A landscape with many valleys, sampled at points; each row gives a point and its height.
From any point a ball rolls to the lowest of the 2 points nearest to it. It stops when none of these is lower. Distance is the straight distance between rows; heights are no part of it.
rukas: [ 35 -21   6  15  43 -10  19  18 -29  27 -71   0  32  -5  56 -36  32  60
 -32  38 -37 -11   7   5 -45  59 -25 -12  29 -32 -44 -33   5   9  28  14
  19]  height 46.4
bozi: [ 19 -29  -3  -9  15  22  17  10 -21  30 -50 -46  28  12  40 -58  46 -13
 -35  62 -24  20 -10  30  27  16 -23  32  22 -11   7 -48  16 -25  23  -2
  16]  height 51.7
Bab: [ 52  17   3  19 -30  65 -10 -16  21 -18  12 -46 -31 -19  66   0  34  42
  36   0  39  -1  11   4  -2 -43  -4  20  47   4 -24  38  19  90 -12 -12
  10]  height 29.4
podi: [  0  61  -3  14 -26   9   0   2  -1 -27  10  18  50 -22 -29  51  -4  46
 -12 -39  28  27  31  16   1  46  -4 -47 -31  37 -33  -9  -9  -9 -28  28
 -31]  height 25.9
Dasip: [-18   2 -15   4 -26 -39   1  45  22 -28 -49  -4   4   8  40  20  -3  59
 -25  19  21  26  67  40   5  55  -3 -38   8 -14 -37 -28  -3 -13 -21  33
 -15]  height 84.0
Sonon: [-16 -12  14 -33  38  37  27   6   9  27 -28  -6  73 -30 -30   4 -10 -11
  -6  25 -35  30  32 -31 -44  11 -44  20 -21  38 -11   8 -17 -48 -45  12
  -2]  height 62.6
fusu: [  5 -45   6 -11  56  32  24  18   1  32  -1 -12  30   6  17 -70  20  12
  -4  51 -43  33 -13 -32 -45  12 -38  25  16 -22 -12   1 -15 -12   0  -7
  39]  height 71.0
gare: [-11  14 -14 -17  26 -66  -1  23 -56  17  -7  31 -41 -18   5  34 -19  -1
  -2 -44  16 -62 -17  18  -4 -36  41 -16 -60 -12  76  -3  -1  56   3  19
  21]  height 66.8
vot: [-10   4  -9 -20  16  36 -20 -16  14  24   5 -44  -9  13  15 -20 -11 -23
  13  44  24  27 -27 -17  30  -3  -1  31  10  53  23 -39  12  -2 -17 -16
  42]  height 51.4
luk: [-15 -35  -7 -37  43  28  14  24  16  47 -17 -31  37  -1   1 -21  30  31
 -34  80 -27  50   4  15  35  29 -23  49   3 -36  42 -28 -13 -14  17  38
  27]  height 46.6
voke: [ 48  23  11   0  -4  36  30   7 -24  31 -13  33  86 -38 -11  29  25  79
   9  54 -38  27  16   9  -5  34   0  15  -3   3 -47 -10 -36  32 -17  43
 -13]  height 43.5
riza: [ -1 -28 -33 -11 -37  -8  24  -2  -7   5 -71 -33  10  16  -4 -40  34 -60
 -10  19   6  -6  28  60  16   6 -10  27  16  10  -7  -3  16 -57  19  -9
 -22]  height 75.0
vadam: [ 46 -21  21   0  25   1  -5  31   1  10 -35 -14  -4   6  69 -41  15  98
  22  32 -15   0  25 -11 -53  30 -11 -31  52 -44 -37  -8   2  53  13   4
  13]  height 40.7
Bemu: [-18 -11  35 -41   5 -35 -33  59  46 -14  29  55 -41  32  -6   0 -39  80
 -24   0  -1  -2  43 -30 -14  14 -20 -53 -41  -1  -9 -15  13  16 -44   4
   4]  height 89.8
vilum: [-38   0  -9  26  57 -44  28  22   6 -52  25  20 -35  30  21 -36 -25 -32
 -22 -56  25 -15   7  -7 -52  22  13 -76 -21  -6  -7   8  14 -40 -23 -34
  17]  height 93.9
Foleb: [ 25  29  18  30  -9  10  13  31   8 -38  -4  -3 -47 -19  62  22   2  57
 -29 -63  14 -61  28   6 -35 -17  -9 -28  -1  -1 -10  34  -8  92 -27  21
  16]  height 47.3
vop: [ -2  -4   4 -14 -26   3 -37 -20  23 -11  34  24 -37  15 -29 -15   0   9
 -13  24  -1   7  -4 -30  36 -18  -7  -1  -4   9 -23   2  30   8 -21 -45
  -7]  height 61.6
Gopig: [ 48 -25   8  35 -40  38  22 -36 -12  35  16 -19  20   3 -39 -73  52   4
   5  34 -17  16 -15   2   2 -40   1  46  27 -10  -8  21  -2  13  54 -25
 -28]  height 42.4
fibo: [-23  11 -34 -12   1 -75 -17  14  -3 -19 -29  57 -19  30  17   5 -10 -14
 -66 -12  11 -56 -17  21  18  38  19 -21  -8   0 -36  -9  29 -13   4   4
   5]  height 59.8
Veg: [  6 -19  18  44 -17 -11  22  -4 -38  47 -24 -11  29   2 -37 -22 -10 -53
  25 -21 -40   4  -3  24  10 -35  32  47   4 -34  33  -7 -33 -77  31   7
 -43]  height 49.5
fedad: [  7 -13   8   6  61  49  26 -36  -4  -1  60 -13  -4 -25  -5 -19  -2  -4
  75   4  14  20 -48 -60 -32 -45   1   7  -4 -11  27  39 -24  55  13   3
  21]  height 77.8
Fek: [-18 -52 -17   5  59 -21  26  33 -19  -1 -27 -27  11  10  35 -72   7 -33
 -11  28 -31   6   3 -23 -81  28 -33  -4  26 -28 -12 -12   1 -45   7 -19
  43]  height 73.1
Pezod: [-18   4   8  23  27   2  21  -5 -16 -35   6 -19 -58  11  -9   2  -6 -56
  43 -57  12  14  13   1  -8  -2  39 -42 -27   0  38 -11   8 -38 -20 -40
 -22]  height 22.0
pubo: [ 15  57  12  22 -37  31   4  15  21 -42   9  12  23   2  19  70  -5  66
 -38 -50  12  -5  39   7  -1  21   2 -44  15  38 -49  20 -12  35 -42  21
 -17]  height 35.5
seb: [ 22  26 -17  30 -44   3  19  -8 -16 -12 -34 -16   4 -23  41  55  18  35
  35  15  32  11  13  40  18   0  21   0  24 -18 -21  16 -18  56  32  46
 -30]  height 36.4
gadez: [ 21  23  -7  -1 -14  40   6 -15 -28  25 -53 -43  14  20  34  -3  34 -37
  -4  40   1  22 -32  53  65  14  -3  35  29  23  26 -61  15  -2  18  21
  35]  height 48.9
lek: [ 24  48  12 -10 -30  10 -50  -5  40 -30   8  51 -32  30  13  43 -25  -6
 -70 -48  10 -51   7  18  40  29 -28 -30  11  42   2  -1  34  -3 -14   4
  12]  height 52.4
gomo: [ -3 -11  39 -18   3 -15 -43  53  41 -15  20  -4 -60  33  32 -30 -24  59
 -25  -4  16  -2  41 -11  14  -3 -40 -40 -17  31  18 -47  35  23 -59 -21
  22]  height 91.3
Tifot: [ -9 -13  -4  -3 -39  -4   5 -11   8   3   1  27   9  16 -53 -18   8  -5
 -26   7 -26   3  11 -20 -13 -20 -16   1  -9  -8 -50  29   4 -20  -4 -38
 -38]  height 57.4
buka: [-14 -12 -28  22  28  33  30 -11  -1   7  47 -33  16   0  -9 -34  14 -64
  48   4   9   2 -67 -20   6 -37  36  52  15 -29  39  50 -62 -15  31   8
  17]  height 46.3
Far: [  7  48  -2  -4  -5  35 -28 -32  11  -7 -30  19  -5  18   8  18   0 -22
 -42  -7 -14 -39  -6  -5  24  19 -50   9  25  53 -10  -2  24  -5 -21 -20
  30]  height 47.9
zula: [-14  57 -10  -8 -41  66 -38 -40  21 -26  36  16  33 -36 -60  78 -12  -8
  16 -59  28  -5  -5 -13   6  -4 -14 -13 -19  35  16  37   6  10  24  -4
 -32]  height 64.0
Bepa: [ 20  21  28  10   1  41  -8 -52 -24  12  50  35   2 -11 -19  30 -10   5
  11  25 -23   4 -46 -19  47 -39   0  12   2   3  26  -4 -13  75  38  27
  11]  height 69.4
luda: [ 50  -2   3  11  38  44  18 -34 -13   1  58 -21 -28 -33  28 -43  31  13
  74   4  34  -4 -39 -15  -4 -53  10   7   4 -36  13  47  12  88  37 -18
   5]  height 75.8
bog: [ 22 -26 -17   4  25  18  30  -3   6  -7 -14 -77  -1  -2  27 -49  18   2
  98  34  33  56  17  -6 -63  26  -9 -24  18 -13  -2   6 -14  -7  24 -15
   6]  height 91.2
vugo: [ -9 -14 -45  23 -33 -22  48  -8  11   3 -35 -56  13  12 -42 -43  12 -84
  28 -23   5  -7  42  46 -26 -19   8  36  16   7  24  37 -24 -80  22 -15
 -30]  height 72.2
Lebe: [-20 -13  19 -38  19  -2 -44 -12  -3  29  66 -20 -24 -22 -15  17 -35 -11
  36  26  12  17 -28 -20  37 -54   7  33 -19  10  70 -29   2  52 -10  15
  23]  height 81.2
bukam: [ 10  -2  -1  40 -54  30   4 -59 -32  10  -3   7  -9  14 -56 -32  29 -44
   4  -6 -15 -14 -12  20  14 -38  29  37  28   3  15   7  12 -27  23 -41
 -18]  height 48.4
zupa: [-29  -6 -25 -41  32  11   9  14  33  13 -45 -50  16  11  15 -34   4 -51
  -5  32   8   5   4  -8 -14  31 -53  34   8  53   0 -11   6 -38 -29  -9
  35]  height 56.1
lanaf: [ -3 -55   4 -39 -10 -39  16   7  -2  32  -8  48  47  -4 -20 -20 -14 -48
 -71  -3 -47 -28 -10  -7  20 -32 -10  46 -14 -16 -45  27  13 -50  -7   4
 -19]  height 47.4
kat: [-27 -27 -16 -32 -25  29   3   7  38  -5  35 -49   9  -8 -17 -34  17  40
  92  51  34  58  21 -28 -27 -24  15  18  -1  10   2  27 -17  14 -18  -8
 -17]  height 25.7
letal: [-11 -25 -11 -24 -23 -60 -23  42  45 -37   1   8 -64  40  35 -19   7 -10
 -17  -9  48  -6  14  40  50  18   2 -45  -3 -16  -8 -24  39 -30 -12 -12
 -18]  height 80.1
fulu: [-21 -39 -35 -24  -1 -44 -10  38  31  -6 -49 -14 -29  29   4 -25  12 -37
 -24  27  18   6  23  34  12  55 -13  -7   6 -10 -25 -22  25 -67 -11  -9
  -2]  height 77.7
timi: [  8 -55 -25  25   3 -33  54  17 -38   0 -23 -36  26   7  30 -69  10 -69
  -2 -11 -46 -10  21   7 -61  -8  -7  21  18 -27 -11  21   3 -84  23 -22
   4]  height 75.2
mar: [-33  21 -43 -16  37 -59   8  -7 -47  -2 -10  42   5 -19  21  35 -13  -8
  -6 -61  35 -72 -57  14  -7 -15  50   5 -22  17  55  30 -13  58  34  35
  38]  height 69.0
kema: [ 39  49  11  29 -19  33   8 -18 -21  22  -6  44  59 -29   4  47  12  62
 -22  24 -24  -8 -25   2  17  13  -7  20  18   8 -44  14 -26  70  19  67
   7]  height 36.5
Zag: [ 76  11  39  23   2  69  -9  -7 -17  15  -5 -47 -25 -14  76 -12   8  61
  26  20  14   4   0   8   6 -13 -19   5  60   8   1  -8  -2  97   0  15
  35]  height 36.6
muga: [ 28   8  20   3 -59  13 -20   9  -1  -6 -17 -36  -6 -14  52  50   3  49
  22  42  10  21  23  29  59 -25  -9   8  43  -7  -2 -20  -8  69   9  40
  -2]  height 42.7
finel: [ 24  45  32  28 -11  89   9 -52  -7 -17  15 -11  -6 -14 -24  28  -6  25
  57   1 -12  46  32 -33 -14  10 -36 -20 -10  50  -5 -16  -3  31 -22 -14
 -20]  height 24.8
vekam: [-47  27 -52 -20  31 -12  -1 -13  11 -28  20  19  25 -20 -23  35 -33 -28
   0 -67  46 -28 -52 -32 -37  -1  11  -7 -11  24  22  46 -18  11  14   6
  13]  height 53.8
rarol: [-20  19 -16 -28   6 -69  -4  30  34 -46  37  63 -55  30  11  13  -6 -21
 -53 -66  37 -57 -14  23  18   2  30 -53 -32 -15  -4  18  41  -2   3 -10
  -1]  height 63.0
kuf: [-41 -10   0 -25  49  10   4  -2   9   0  56 -28  -4 -34 -22  19 -29 -19
  68   0  28  17 -43 -51 -18 -61   0  23 -18  -7  66  24 -33  37  -1  27
  10]  height 79.4
sop: [  3  51  -9   5   9 -28 -14  23 -49 -10 -19  28 -80  -1  35  22  16  -8
  -9 -58  -6 -90  -8  24  -8 -43  18 -22 -48  -6  66   5  25  63  -4 -13
  42]  height 64.3
Mulet: [ 18 -89  18 -31  69  47  51  21   0  24  -6 -33  72 -20  23 -57  22  -8
 -32  29 -72  46  22 -34 -13  -5 -33  40   3  -1  15  15 -15 -41 -10  10
  22]  height 68.5
pimi: [ -1  17  13 -44 -33 -37 -42  41  37  -9  24  61   7   5 -10  57 -37  80
 -36   8  -7  -5  42   2  17  22  -6 -42 -20  12 -18 -12 -11  22 -35  34
 -14]  height 88.3
nimak: [-23  -3 -49   3  35 -14  47  13  19 -51 -17 -54  -7  -1  47 -21   9 -13
  62   2  44  26  27 -14 -78  31 -16 -46  -7   5  -6  37 -19 -21  -2   3
  11]  height 92.6
bemo: [ 17  38  14 -20 -44  -5 -59   2  -8  -4  -4 -35 -36  -7  41  47 -17  -4
  15  13  19  -1  29  45  58 -39 -17  10   2  12  45 -41  -1  62   0  20
  15]  height 47.7
Loka: [  8   2  -7  28 -58 -13   8 -18   9  -9 -23  11 -33  28 -53   2  11 -38
  -2 -17  25   7  35  62  35  24  24 -30 -12   9  19 -18  17 -55   8 -19
 -61]  height 17.5
zab: [ 42   2  12   0  -2  15  40  16 -19  22 -56  36  66 -21  19 -15  28  60
 -39  46 -51  12  25  -1 -23  22 -18  13  13  -1 -65 -12  -1  12  -1  21
  -5]  height 49.0
Rukup: [-16  29 -12 -22 -15 -48 -13  47  15 -24  -2  61  43   4  -1  14  -5  93
 -54   0  -5 -11  29  -1  -9  48   9 -21  -5  19 -75   0 -16  13 -40  25
  10]  height 86.6
Ruba: [ 33  52   9  13 -48  55   1 -28 -15  10 -72 -45   9   6  20  43  15 -21
  11  30   0  21  27  44  45  28 -32  23  25  42  -6 -34  -3  -5   6   6
   3]  height 43.6
dubab: [-25 -61  -7 -29  29  -9  23  23  -2  40 -28 -13  53  -9 -11  -7  -2 -32
 -35  40 -32  24  13  33  19   8 -12  49  -3 -40   8 -23  -7 -69  14  46
 -10]  height 40.5
salut: [ 59  13  12  40 -32  45   7 -21 -10 -14 -15 -54 -39 -15  45 -27  40  47
  67   0  19  25  42  13  -5  -7  -4 -26  28  -8 -18   1  19  47  16 -34
 -31]  height 18.0
Pagaf: [ 15   5  13  54 -24  49 -20 -56 -35  16  44   0 -26   3 -45 -16  12 -41
  37 -26 -31   3 -52  -4  27 -68  85  54  22 -20  54   8   8 -22  29 -44
   1]  height 52.7
vav: [-24 -40  26 -17  -9 -34 -34  14  11   7  28  31  -8  -8 -57  40 -33  41
   9  32 -11  37  28 -14  17   2  19 -20 -25 -38  -9 -28   4 -13 -12   5
 -51]  height 45.9
sudin: [ -4  -3   5 -39   5 -26  -7   7   3  27 -24  66  42   3 -13   7 -16  12
 -77  31 -24 -30 -27 -17  15   8 -19  26 -10   6 -39   9  13   5  -2  21
  18]  height 40.6
biv: [-17 -18 -43   3 -32 -55   5   9  36 -19   4 -10 -16  38 -44 -27  11 -76
   1 -45  28 -28  16  35 -14  -4  29   4   4 -17  15  59 -10 -97  12 -35
 -31]  height 69.3
fos: [-33  19 -49  13  40 -22  37   4  12 -54   2 -10  12  10  20  -8  -1 -25
  -3 -55  38   3   8 -13 -64  41  -2 -61 -23  28 -12  28 -16 -37  -7  -3
  10]  height 93.8
tegor: [-19  11 -11   0 -13 -81  -8   8  -4 -33 -13  40 -33  13  42   3  -7  40
 -40  -8   1 -49  -9   8  18  -5  21 -29  -5 -36 -32  13  23  52  28   4
  -1]  height 56.3
neru: [ 43 -31  42 -18   7  15 -19  16   3  26   1  -1   0  24  44 -53  25 106
 -13  67 -33  20 -14 -27   3  14 -12  -1  52 -36 -13 -29   1  59  21  -8
  22]  height 34.4
Fodup: [-30 -42 -35  -7   7  -8  28  21  23  20  37 -34  57 -10 -12 -30   7 -43
  18  26  -2  15 -27  -7   1 -30   5  63   3 -48  23  60 -50 -52  23  38
  -6]  height 40.8
der: [ 10 -25  -4  17 -19  19  16  -8   3  -5 -25 -71  -7  17  -2 -67  38  -3
  46  16  -6  50  42  -6 -48  27 -16 -23  15  14 -18 -14  -3 -36  12 -52
 -23]  height 89.7
Bopi: [-15 -41  34   9  34   0 -11  11 -28  30  23 -92 -28 -13   6 -12  -6 -23
  89  -8  -6  49   6 -25 -12 -35  36  -5  -9 -26  72 -73  -6 -25  -6 -35
 -25]  height 21.0
kad: [ 14  28  -3  20 -68 -10   4  -3   8  -7 -20  16  27  -1 -35  46   5  17
 -24  -3  32  26  47  51  32  49   3 -43 -26  25 -21 -13   6 -50  -4  16
 -67]  height 30.8
depul: [ -3  34   4  18 -17 -36  17  46  12 -40  16   4 -66   3  49   4  25  38
 -31 -40  16 -47  31  11   2 -42 -11 -49 -16 -48 -12  20  25  61 -10 -14
 -18]  height 52.0
pudir: [-16  -5  21  20  62  -9   0  -1 -12  29 -11  25  24 -10 -33  -5 -54 -47
 -36 -33 -43  -8   3 -42 -51  28 -26   5 -30  36 -16 -22 -24 -62 -47  -4
  13]  height 39.7
vuf: [  9  28  -9  13 -44  24  -5   9  13 -42 -23  -7 -12  -6  53  62  -2  44
 -44 -27  19 -37  25  19  10  -8  -3 -29  48   9 -39  40  -8  75 -13  32
  11]  height 42.0
ligi: [-18 -43  27   0  -7 -42 -23   7  -4  33   1  40  15   2 -63  -5 -27 -13
 -32  18 -47  10   0 -26   4  -1  -1  18 -16 -45 -41  -9 -10 -52 -14 -15
 -33]  height 52.6
dor: [-41   1 -22  17  20 -93   4   4 -23 -15  25  36  -2 -11 -28  18 -27 -38
 -26 -61  16 -26 -25  -7  -7   8  66 -36 -22 -26 -14  13 -16 -34 -10 -10
  -7]  height 80.8
Lidal: [-54  -9 -34 -23  43 -32  -5  14  24   6   6   4  38  -4 -24  15 -44 -51
   0 -13  22 -21 -36 -27 -41   8  -4  25  -6   2   6  36 -36 -45 -10  35
  15]  height 57.5
vevik: [-14  26   5 -23   1 -65 -18  24   5   4  28  64  48 -14 -55  23  -6  48
 -72 -34  13  -7   9  -4   0  65  -5 -30 -37  38 -49 -12  -5 -24 -51  24
  -3]  height 84.7
sedok: [-45 -26 -39  15  27 -85  20  10 -37  10 -11  20  34  -9  -1 -12 -12 -57
 -12 -11  -9 -23 -23  10 -28   5  53  17  -6 -56 -21  16 -21 -54  14   9
   9]  height 78.9
biris: [-22  11  14  41  46   3   8   4  -2  -5   1  -1 -15   9 -25  -7 -44 -71
  19 -64 -23   7   1 -22 -38  25  13 -22 -17  15   5 -18 -20 -95 -45 -38
 -11]  height 31.8
tob: [  2 -41   9  11 -15  18   8 -14   8  26  43 -29  10  -3 -29 -57  20  27
  55  49  -1  49 -16 -32 -12 -30  12  22  17 -19   0  23 -18  11  21 -21
 -15]  height 35.2
nes: [ -9  12   0 -21   0   2  -3  29  31   3 -46   1  17   8 -11  27  -9  44
  -7  24  13  31  45   4   2  67 -36 -17 -14  32 -22 -34  -6 -35 -43  16
   9]  height 85.9
raso: [ -1  24  26  -6   2  11 -14 -58 -25 -19  40  50 -46  -6 -16  13  -1 -15
  -4 -30 -25 -52 -44 -31  22 -53  31  -2  -9 -17  10   7  37  62  25 -42
  21]  height 58.9
Ter: [ 21  29  -7 -43 -11  -1 -43  12  67   3  11  66  -3  13 -27  50  -2 -25
 -72 -51   1 -27 -43  -9   7  54 -60  -6 -15  58  -6   9  29 -39 -20  -2
   6]  height 51.3
Nili: [-41 -43 -44 -29 -28 -32  20  21  21  36 -21 -19  37   2 -34   5  10 -48
   1  36  22   1  -6  51  22  -7  10  57   1 -39  13  22 -19 -63  26  42
 -16]  height 32.6
sib: [  7  -2  13  -2 -48 -46 -25  53  31 -29 -24  -4 -53  21  55  28  -7  44
 -30   9  25  -2  49  46  55   2  -8 -43   9 -24 -14 -26  30  15 -13  15
 -22]  height 82.1
podo: [-38   8 -32   8  36  12  21 -30 -18 -28  25   1 -14  -6  -9  11  -8 -64
  38 -39  11 -21 -54 -32 -32 -33  32   4   7  -9  28  41 -21 -11  11 -14
  10]  height 50.4
bufup: [-33 -16   8  -2   3 -29   1   3 -16  12  -1  -7   2 -26 -30  62 -32  -7
  45  12  22  29   2  12  10  -2  34  -1 -24 -33  35 -30 -17 -11  20  20
 -28]  height 38.7
tuka: [ -5 -10  15   7  11  -9  -6  19 -12   1  27 -74 -70  -8  -2 -16  20 -36
  51 -29  17  34  12   4   2 -45  32 -25 -46  -5  63 -56  27 -10 -34 -65
 -32]  height 7.2
Legi: [  4  17  -4  -4 -31  50  17 -12  19 -17  26  -9  20  -7 -54   6  11  37
  68  15   4  41  24 -37 -33  -1 -10 -11  -4  29 -18  33 -22  12 -14 -11
 -33]  height 11.3
pasev: [  7 -20  24  25  20  34  29  -8 -24  34   8  10  58 -25 -50  -1 -12   6
  16  29 -43  49   1 -31 -37  -4  -5  25 -12 -18 -24   7 -47 -24  -3  15
 -27]  height 58.2
sede: [-27 -23  18 -46  14   1 -10  19  29  19  51  60  16  14 -30  -6  -9  69
 -16  65 -34   7 -37 -49  13 -26  -1  27   9 -47  -4  13 -19  43   6  30
  33]  height 15.3
Mari: [ 65  39  11  42 -16  38  15 -23 -16   1  -5   9  26 -26  31  33  21  64
  33   4   1 -22  -4  17  -3   0  18  -1  32 -23 -65  49  -6  80  22  28
 -12]  height 27.3
Sal: [-27  30 -14  25 -16  21  -2 -37  -3  -9  25  33  18 -20 -66  40  -8 -37
  -8 -59   7 -17  -6  -4 -13   9  19 -12 -27   7  -5  23  -1 -30  10 -25
 -41]  height 60.6
suk: [  5 -55  33 -68  41  38  54  -1  12  11 -35 -21  83 -14   6 -18   9  -1
 -22  40 -47  47  32 -15  -4 -22 -32  28   0  51  -1  29   6 -45 -35   6
   7]  height 65.8
kido: [-13   3  23  12  39 -26   3  41  19 -33  15  14 -73  40  36 -40 -17  -6
 -18 -40  24  -9  21   4  -7  -6 -17 -66 -30   6  29 -33  45 -14 -38 -31
  15]  height 92.7
sapef: [-28  41 -17  24  31  12  -2 -46 -29  -1  17  44  41 -36 -41  46 -20 -26
 -17 -61   1 -40 -54 -23 -22   7  16  14 -17  26  -1  16 -12  20  11   6
  14]  height 57.1
vagol: [-51 -35 -23 -50  45 -16   4  24  37  15 -21 -18  24   6 -10  -6 -30 -18
  10  30  22   5  10 -22 -42  34 -27  30   4  16  18  10 -22 -41 -19  27
  51]  height 59.7
fazom: [ 28 -29  34  54  24  48  34 -16 -37  44   2 -36  51  -6 -20 -43   8 -32
  39  -4 -51  35 -15 -12 -17 -12  -4  44   5 -33  17 -15 -42 -54  22   2
 -27]  height 53.9
mibas: [ 16  -4  31 -11  -2  32 -57 -16 -20  39   0 -24 -21  32  64 -15 -32  24
 -21  39   5  -1 -23  -3  41  -2  -4  27  11  67  60 -53   4  36  -1   3
  69]  height 46.5
vos: [ 11 -34  40  -9   7  24 -15   1  -1  39  38  16   6  17 -12 -34  10  54
 -35  68 -43  29 -41 -37  39 -13  -8  25  20 -31   5 -31  -4  32  14  -3
  25]  height 26.3
tosit: [ -2   3   2 -21  37 -11 -17   8  32   1  -8  39 -16  20 -29  13 -37 -52
 -48 -31   1 -23  -9 -19 -10  55 -41 -18 -16  50  -6 -12   5 -50 -50  -1
  12]  height 46.2
dere: [ 36  13  37 -31 -33 -31 -93  30  18  12  23 -29 -69  -2  38  17 -24   8
 -11  17  11   4  45  26  55 -24 -23   5 -35  15  42 -80  30  41 -34  -3
   6]  height 52.5
mebo: [ -3  22 -30   3 -32  23 -15 -25  15 -29  15 -22 -48   1  62  -8  32   9
  15  -4  41 -26 -17  -6  32 -52  -3  19  38   8   5  25  30  62  12 -16
  20]  height 36.7
Non: [-25  18 -33 -11  -2 -27   8  -1  -4   2   4  51  48  -5  -3   5  -4  14
 -37   5   2 -41 -47 -10  -5  -9  -2  16   0 -14 -36  43  -4  38  30  35
  14]  height 33.7
Faso: [  -4   27   15   -1    1  -11  -12  -31  -22  -38    2   50  -89   15
   36  -15    8    1  -26  -48  -29 -101  -21   -3    8  -45   16    0
   -6   -2   24    9   50   67   15  -33   52]  height 61.7
baged: [ 19   9  20  18 -17  36  -9 -24 -28  25 -48 -24  13   2 -36  19  -5 -42
   4  32 -25  31  18  25  29  32 -22  16   6  36   9 -63  16 -37  -5 -14
 -25]  height 37.0
Zuka: [ 69  28  32  36 -18  74   6 -24  -9   7 -22 -22   5  -7  12  -1  24  62
  52  28 -17  38  33 -10 -15  19 -26 -12  31  30 -46  -1  -3  33 -12 -22
 -15]  height 29.3
Vefiv: [ 21  13  14  16 -19  22  14  11   8  -2 -52 -45   2  19 -10 -17  17  21
  12  21   0  57  69  21 -11  56 -38 -46 -14  30 -28 -46  11 -50 -23 -23
 -36]  height 87.9
sez: [-12  49 -18 -26 -39  43 -24 -46  -1 -17  35  10  24 -25 -25  69  -3  -5
  19 -13  23 -15 -41  -8  41 -36 -11  19   9   6  28  33   8  55  53  20
  -2]  height 66.9
luraz: [ -9  29 -36  -3 -30   8 -22 -16   2 -33 -31 -12 -31  20  28  13   9 -24
   4  -1  27 -18 -12  30  45   0  -8   2  20  20   4  -8  28   5   9  -7
   7]  height 42.6
gaz: [-10  -7 -15  -4  36   0  23  -7   7   2  31  35  13  -1  -2 -15   1  20
 -17  38  -7 -15 -67 -20   5  -5   7  24   0 -43   4  34 -32  55  53  52
  32]  height 26.5
Deg: [-10  58 -49   4  23  -8  17 -31 -28 -19  -2   1  24 -56  31  53  11   7
  30 -77  53 -46 -40   4 -19 -13  25   6 -13  18  33  39 -11  78  34  37
  18]  height 71.3
Ruv: [ 42   8  53  27   6  44 -26 -22 -45  20 -41 -22 -33  29  85 -18 -11  27
  -1   6 -13 -25 -19  12  16  -3 -24   9  37  39  43 -43  -1  69  17  16
  55]  height 42.1
Dun: [ 30  -5  21  26 -36   0 -26 -24 -32   2 -39   9 -34  20 -41   9   1 -50
 -11   2 -33   6   7  37  31  26  22  -8   4   2  -3 -55  33 -58   5 -29
 -35]  height 28.9
varez: [ 20  33 -24  -1  14  32  22 -24   3 -27  23  -4 -16 -42  25  27  19  19
  54 -20  39 -32 -14 -19 -27 -46  -1  -1  -8 -12   9  65   0  79  31   9
  -6]  height 73.6
fof: [ -6 -21  13  17 -14 -19 -12  -5 -33  34 -12   9   7   0 -48  46 -23 -49
  22   8 -17   7 -28  25  40  -6  52  27   0 -34  25 -27 -23 -55  19  19
 -32]  height 44.6
nosu: [  1 -23 -44  47  -4 -70  52   0 -46 -18  -2  -6  20 -11  11 -52  14 -53
 -14 -19 -21 -31   1   4 -73   6  34  -1  -2 -49 -39  53  -7 -48  32 -28
   2]  height 77.0
gurez: [-35 -52  19  -8  10 -11 -23   8   2  18   8 -54 -23   6 -19   2 -19 -14
  59  20   4  56  16  -7   6   2  20   1  -6 -17  23 -40  -6 -33  -1 -26
 -20]  height 30.4
mevel: [-22 -25 -15 -13 -17 -56 -11  19  59 -34  54  40 -38  35 -31 -11   4 -49
 -17 -55  37 -21 -24  17   4   6  21 -33  -8 -14  -2  40  27 -64 -10 -33
 -35]  height 66.1
zeva: [-31   2   2   5   8 -66   5  10  14 -13  42  50  18   7 -46   6 -20 -12
 -53 -42   2  -3   1 -12 -18  35  16 -36 -34  -3 -53   8   0 -41 -28 -14
 -17]  height 82.6
zun: [ 17 -30  40 -33 -34 -28 -80   3  22  19  36  11 -46   4 -15  11 -27  13
 -14  31  -8  36  11  -6  60  -2   3  -8 -12  21  10 -65  35   3 -30 -29
 -13]  height 57.3
pize: [  1  26  38  23  -2  58 -31 -74 -39   0  40  32 -36   0 -40   7   5 -41
   6 -22 -50 -35 -38 -10  28 -44  55  16  21  -9  28 -12  33   5  17 -31
  34]  height 56.0

For each start below, name the point where the ball stops.
timi => tuka
Bemu => tuka
fos => podi
fulu => podi
vagol => Bab
fazom => tuka

Call two points neighbours if one is among the 2 nearest of the other. Go from one point of each pair to the other, from neighbour to neighbour, staying as low as possible. Name the highest point that can't be avoided.
tuka / Mari => ligi
Nili / tuka => vagol
sede / Mari => zab
podi / Loka => kad
Nili / Loka => bozi
salut / tuka => lek
salut / Legi => Zuka
